A landscape with many valleys, sampled at points; each row gives a point and its height.
From any point a ball rolls to the lowest of the 2 points nearest to it. It stops when none of these is lower. Distance is the straight distance between rows; heights are no part of it.
q_242 (h 3.17): [110 108 169 155 118 153  36 164  85 114 146 157 119 136 121 117 123  83
 127 146]
q_647 (h 1.66): [165 119 165 131 148 111 121 122  91 110 118 128 168 141 153 139 191 117
 130 147]
q_730 (h 4.35): [ 77 121 131 141 108 136  96 162 130 166 124 125  69 138  88 124  67  91
  95 139]
q_55 (h 5.11): [ 81 130  83 107 147 143 186 129 139 168 114 117 116 140  97 124 129 159
 112 101]
q_40 (h 7.14): [136 124 117 120 158 114 202 102 117 124 127  80 193  97 153 138 183 193
  74 124]
q_856 (h 7.38): [118  98 136 148 137  76 203  98 172 140 158 123 120  86  88 132 106 164
 144 107]
q_37 (h 3.54): [163 135 139  63 120 165 181 144 108 114 143  87 183 152 142 118 149 180
 119 124]
q_150 (h 5.28): [ 76 106  55 137 141 125 132 112 160 161 140 124 138 150  77 114 131 171
 101 113]
q_434 (h 3.12): [181 148 167 150 108  88 146 117 156 124 155 100 146  97 113 163  79 130
 174 138]
q_241 (h 4.40): [ 74 113 180 122 104 133  49 154 148 140  96 182 118  71 128 144  73 100
 150 124]
q_244 (h 3.85): [151 181 139 125 148 133 109 135 144  86 145 137 108 109 101 130 134 167
 209 126]
q_585 (h 5.43): [104  89  89 133 118 135 168 107 148 150 178 118 156 139  68 114  99 158
  85 132]
q_616 (h 3.34): [145 135 116  66 101 185 185 144  83 102  97 139 176 117 120 112 154 178
 122 115]
q_945 (h 2.39): [ 77 146 155 127 142 110 161 145 105 158 112 119  74 110 105 163 127 110
 166 104]
q_709 (h 1.78): [ 84 121  97 135 130 152  93 152  73 105  83 132 134 175 137 133 193 109
 126  99]
q_539 (h 2.35): [127 119 179 153 109 105  83 154 110 129 161 176  57  99 147 108  83  51
 132 159]
q_454 (h 0.77): [161 134 119 121 110 140 146 123 148 100  90 147 116 110 130 114 141 173
 116 136]
q_482 (h 6.27): [178 129 118  70  98 182  97 133 136 114 133 100 169 196 155  99 119 127
  98 135]
q_825 (h 3.42): [155 151 148  95  92 153 198 136  92 126 123 109 108 100 133 129 116 107
 117 155]
q_346 (h 6.71): [156 161  78 130 127 122 168 103  98 146 150  83 188 139 188 117 123 108
 126 183]
q_571 (h 2.54): [165  89 160 114 125 108 101 106 147 141  89 126 192 117 128 158 136 118
 121 126]
q_556 (h 5.57): [144  74 140 118 115 134 138 127 141 133 163 106 154 155 104 123 112 139
  93 134]
q_739 (h 3.90): [141 143  81 124 181 139 149 119 107 109 140  88 128 175 182 118 194 138
 115 113]
q_570 (h 2.93): [118 135 169 152 137  93  82 110 129 137 142 185 102  90 135 131 117  80
 153 140]
q_490 (h 3.38): [159 144 187 132  99 107 160 136 144 108 176 131 102  89  99 123  85 119
 169 144]
q_722 (h 4.04): [ 86 114 143 147 114 159  52 172 132 127 130 152  37 148 102 118 105 111
 109 121]
q_796 (h 2.71): [121 161 131 142 109 103 198 118  95 163 111  87 148  96 135 161 117  90
 145 165]
q_853 (h 6.08): [168 148 178 188 134  73 104  98 115 124 171 129 162  91 129 133 109  87
 161 179]
q_405 (h 7.29): [ 46 149  32 129 137 152 152 135 124 136  72 138 155 170 138 108 164 134
 125 116]
q_43 (h 4.47): [105  97 126 125 126 108 176 105 159 180 111 183  83 107 126 108 107  98
 110 148]
q_760 (h 3.36): [157 162 100 170 148 125 145 106 129 112 172 121 141 124 112 121 146 158
 138 164]
q_468 (h 4.01): [101 163  73 144 114 129 170 123 137 158 154 126 117 105  75 106  93 128
 135 169]
q_295 (h 4.10): [119 136 126 117 149 109 183 104 127 150 149 203  94 108 148  81 132 105
 123 130]
q_731 (h 3.28): [ 42 133 120 165 141 112  73 145 153 135 102 157  65  95  61 153 114 153
 139 115]
q_290 (h 3.72): [139 135 100  69 157 168 147 142  95 101 142  96 150 185 156 113 169 153
 123  89]
q_123 (h 4.05): [118 126  71 122 168 122 165 117 109 124 149  68 141 151 168 115 158 153
  52 126]
q_2 (h 0.28): [153 129 125  92 121 156 138 129 116  92 126 181 105 130 118 107 167 152
 129 106]
q_503 (h 7.00): [176 176 100 121 134 131 166 124 144  81  74  82 121 127 170 142 181 199
 102 113]
q_777 (h 2.14): [152 101 203 125 143 106  91 123 115 114 118 140 163 115 121 154 158 132
 154 121]
q_687 (h 4.79): [116 138  96 168 134  97 141 124 119 175 122  64  73 148 151 168 123  95
  96 135]
q_931 (h 1.80): [ 99 153 108 131 156 118 140 125  96 144  86 124 104 133 130 160 165 103
 176  97]
q_655 (h 6.37): [174 113 132 114 110 172  85 157 103 101 142 112 127 194 167  97 142 116
  75 151]
q_77 (h 3.08): [151 124 124 154 153 113 192 110 107 122 176  82 144 122 136 135 139 143
  93 166]
q_981 (h 1.91): [170 121 171 115 133  81 171  93 142 135 121  90 169 108 169 162 112 103
 145 125]
q_898 (h 3.46): [ 97 134  97 123 111 151 131 130  84 153 114 119 172 129 105 131 139 108
 124 139]
q_343 (h 2.68): [116 132 114 130 136 110 150  95 143 166 101 104 217 122 123 142 133 128
 150 120]
q_866 (h 3.88): [120 149  97 139 127 117  92 134 121 145 145 118 151 125  96 138 100 115
 155 132]
q_301 (h 3.91): [163 154 149 106 138 140  98 128 132 111  98 139 135 137 165 119 134 108
 182 123]
q_691 (h 2.24): [176 109 173 114 142  79 193 101 159 112 169 113 184 147 164 136 104 129
 121 106]
q_958 (h 1.71): [153 112 163 168 135 127  74 141 106  79 158 148  99 128  75 125 165 144
 126 145]
q_435 (h 4.07): [ 78 102 171 116 105 147  94 162 154 150 147 210  81  71 125 100  56 105
 150 131]
q_876 (h 4.33): [ 96 178  47 135 116 157 168 143  97 146 148 118 116 146 109  91 133 124
 121 160]
q_425 (h 7.03): [152 159  81 111 130 149 198 131 135  89  80  85 139 103 171 117 181 216
  43 108]
q_200 (h 4.94): [152 118 190 107 135 135  97 160 124  70 128  96  55 139 129 161 106 140
 136  90]
q_74 (h 2.15): [106 101 131  76 133 141 166 122 155 147  72 202 101 115 138 103 130 133
 130  87]
q_132 (h 4.88): [ 83 136  82 101 146 147 188 132 105 146 107 167 116 119 120 104 162 129
 109 115]
q_80 (h 6.80): [133 168  61 117 130 116 169  93 144 160 116  84 173 124 183 111 129 139
  99 153]
q_575 (h 7.08): [118 160  76 113 142 138 213 125 130 105 121  74 161  84 125 115 166 210
  70 116]
q_246 (h 3.52): [ 95 104 147 123 137 130  62 127 123 146 152 145 170 123  98 124  99 119
 158 130]
q_315 (h 2.44): [169  98 140 143 144 118  58 126 160 108 151 128 107 157 122 139 120 136
 126  95]
q_664 (h 3.51): [211 162 172 114 148 101 121 146 147  78 148  71 134 166 162 148 157 141
 134 140]
q_240 (h 2.79): [174 114 141 151 162 101 144  98 113 104 161 106 196 156 124 119 172 178
 110 144]
q_278 (h 2.58): [103 135 121 140 110 129  84 151  96 131 133 146  90 145 153 132 123  76
 116 153]
q_122 (h 2.84): [138 110 118 104 128 148  98 105 155 143  86 120 197 138 140 125 128 154
 146 105]
q_473 (h 3.75): [185 159 139  88 128 130  95 134 165 106  91  93 138 149 169 148 123 146
 180  86]
q_24 (h 2.97): [108 113 102  96  94 190 147 137 102 126  94 161 176 121 103  99 145 146
 108 146]
q_383 (h 6.49): [167 133 111 140 111 164 130 128  72 119 147  90 152 168 145 116 138 118
  91 180]
q_141 (h 2.69): [178 108 147 130 131  98  86 112 195 138 154 130 120 146 154 133  94 101
 120 122]
q_913 (h 3.74): [106 104 166 111 143 136 123 144 138 133 157 215  73 102 140  98  94 110
 153  99]
q_209 (h 3.66): [ 65 124 151 166 104 142  16 175  92 102 107 145  79 136 124 137 111  92
 139 121]
q_600 (h 7.48): [ 93 130 143 166 146  76 166 120 136 140 163 143  95  82  69 147 108 133
 145 125]
q_403 (h 4.19): [136 113  87 143 138 132 124 131 121 138 138  71 123 166 124 150 150 144
  76 108]
q_207 (h 1.95): [107  85 130 105 104 185  69 169 134  90  80 167 123 148 132 120 121 113
 154 105]
q_670 (h 1.41): [133 136 126  81 112 191  81 169 109 111 134 153 107 166 135 114 122 120
 149 112]
q_162 (h 7.43): [ 74 130  51 141 158 114 143 102 106 161  74 139 161 144 163 112 186  98
 110 126]
q_98 (h 7.20): [ 85 123  33 118 159 149 151 117 141 123  92 110 145 152 138 110 178 182
  96  90]
q_318 (h 1.76): [118 110 168 162 106 104 107 143 112 127 191 126  63 107  95 122  81  82
 102 148]
q_940 (h 4.69): [ 52 103 137 116 109 145  69 166 144 156  66 170 112 113 107 140  92 104
 150  97]
q_6 (h 4.61): [115 105 190 137 112 108  50 156  98 130 111 102 106 109 124 178 105  84
 128 127]
q_380 (h 3.10): [159 151 133 123  79 138 190 127  70 127 122  71 163 109 131 146 125 110
 120 189]
q_292 (h 4.60): [ 89 121  98 155 110 111 131 130 155 182 125  85  84 158 110 161  70  70
  91 146]
q_511 (h 4.78): [ 55  93 147 124 130 104 141 134 171 188 119 166 100  99  93 136  85  94
 113 117]
q_910 (h 4.92): [ 64  94 127 104 127 136 103 130 191 175  86 159 112 134 102 149  89 128
 135  88]
q_666 (h 7.28): [143 115 142 121 121 115 190  89 137 122 145 117 149 100  60 136 142 186
 120 114]
q_413 (h 1.65): [129 107 159  98 130 154 128 122 158 124  81 215 139  97 135 111 122 132
 174  99]
q_305 (h 3.64): [198 139 134 129 120 134  93 133 148 101 120  77 133 172 166 139 126 158
 129 125]
q_47 (h 1.18): [137 133 151 192 128 113  87 138  94 114 173 115  63 116 106 141 139 116
  99 153]
q_516 (h 1.17): [171 147 153 102  93 148 145 114 163 114  72 176 120  85 142 112 108 141
 159 122]
q_54 (h 7.72): [ 80  98 197 166 162  72 112 119 144 126 175 151  67 104 121 149  87 102
 149  92]
q_532 (h 4.59): [ 84 149  45 125 142 153 183 128  84 130 117 122 104 163 140  90 175 134
  84 146]
q_631 (h 3.65): [149 165 126 150 129 144  94 117 143  95 178 151 152 118  86 116 115 170
 171 139]
q_874 (h 3.89): [ 90  97 116 127 130 135  96 133 116 147  95 132  91 160  95 139 137 125
 102 105]
q_911 (h 2.53): [191  98 182 129 166  80 151  99 151  97 189  95 203 164 141 123 140 139
 124 149]
q_439 (h 2.46): [102  85 122 100  91 192 125 151 118 113  55 175 146 132 122 118 150 128
 132  98]
q_431 (h 7.60): [ 88 106 170 137 158  88 169 125 156 143 197 157  83  93  86 132  73 118
 160  85]
q_470 (h 2.01): [117 132 131 130 130 171 122 155  86 122 150 136 100 150 135 119 162 101
 134 128]
q_836 (h 3.69): [147 158  88 153 145 123 154  96 127 130 156 170 125 108 139  73 162 127
 137 145]
q_227 (h 3.02): [ 82 105 140 141 116 137  47 130 149 121 112 199 152 115  97 107 110 130
 178 121]
q_675 (h 6.14): [178 122 144  99 107 151  74 125 135 133 131 127 178 160 148 110  82  91
 134 145]
q_39 (h 4.37): [124 131 165 122 109  97  69 138 134 168 106 111 137 118 155 168  92  66
 153 125]
q_606 (h 5.73): [144  77 157 139 112 102 112 116 130 139 171 125 171 134 105 128 100  85
 109 159]
q_692 (h 6.95): [173 184  80 160 129 102 142  97 156 116  72  99 117 118 174 144 172 154
 132 133]
q_736 (h 6.88): [136 194  40 161 117 111 160  98 143 156  77  98 131 121 185 123 144 130
 115 168]
q_22 (h 4.81): [145 137 193 122 123 129  46 164 122  98 113 101 103 132 147 166 109 114
 162 103]
q_518 (h 1.07): [124 144 129 135 137 134 121 111  81 119  79 129 142 145 165 144 205 103
 143 124]
q_839 (h 5.90): [191 112 182 155 121  97  97 122 131 129 172 110 154 135 149 141 121 104
 129 176]
q_441 (h 3.68): [135 176 112 141 104 119 186 116 142 121 191 122 116  90  95 117  82 133
 164 148]
q_594 (h 3.63): [198 151 179  85 109 143 178 140 128  98 160 116 113 115 124 139 107 123
 152 140]
q_254 (h 4.16): [119 132 132 105 115 136 107 128 147 162 102 141 128 124 172 147 101  94
 156 107]
q_794 (h 4.15): [101  87  88 134 146 132 122 137 157 161 126 117  95 171 136 122 127 118
  72 105]
q_190 (h 2.10): [118 101 141 138 147 137  71 132 151 108 143 172  83 133 112 121 138 153
 142  88]
q_970 (h 6.60): [156 169  76 129 123 153 120 133  84 120 142  90 195 176 184  96 157 108
 117 171]
q_446 (h 7.21): [137  97 133 104 120 115 215 110 118 144 139  84 176 100 111 161 141 173
 102 118]
q_62 (h 2.55): [141  92 174 134 132 138  48 137 148 105 124 199 147 104  98 120 119 165
 160 104]
q_313 (h 3.58): [ 75 114  97 183 125 111  90 148 143 139 101 115  77 139  63 154 139 140
 100 113]
q_663 (h 2.88): [ 53 151 132 146 142 113 136 143 143 141 103 167  60  98  86 136 129 123
 164  92]
q_185 (h 2.29): [144 151 128 135 141  95 159  92 104 143 104  88 158 122 145 166 141 122
 156 134]
q_95 (h 7.13): [ 99 167  32 139 137 128 183 121 128 131 106  89 146 121 138 109 175 201
  84 139]
q_91 (h 3.33): [203 153 140 142 149 104 175 119 115  86 178  83 127 148 162 143 155 145
 129 168]
q_265 (h 2.90): [173 148 131 134 125  99 123 100 193 130 139 121 105 110 146 136  86 145
 152 128]
q_798 (h 5.94): [135  90 125 131 105 143  99 124 151 166 137 156 163 135 142  99  82  87
 107 163]
q_632 (h 3.37): [105 124 188 138 135 120 112 132 112 117 179 191 105  89 116 113 112 124
 163 134]
q_222 (h 0.84): [166 103 161  90 112 167 101 159 110  77 119 163 127 169 125 108 158 151
 125 119]

For each start below, name the point where the ball stops.
q_431 -> q_190
q_794 -> q_518
q_22 -> q_77
q_910 -> q_47
q_503 -> q_190
q_839 -> q_190
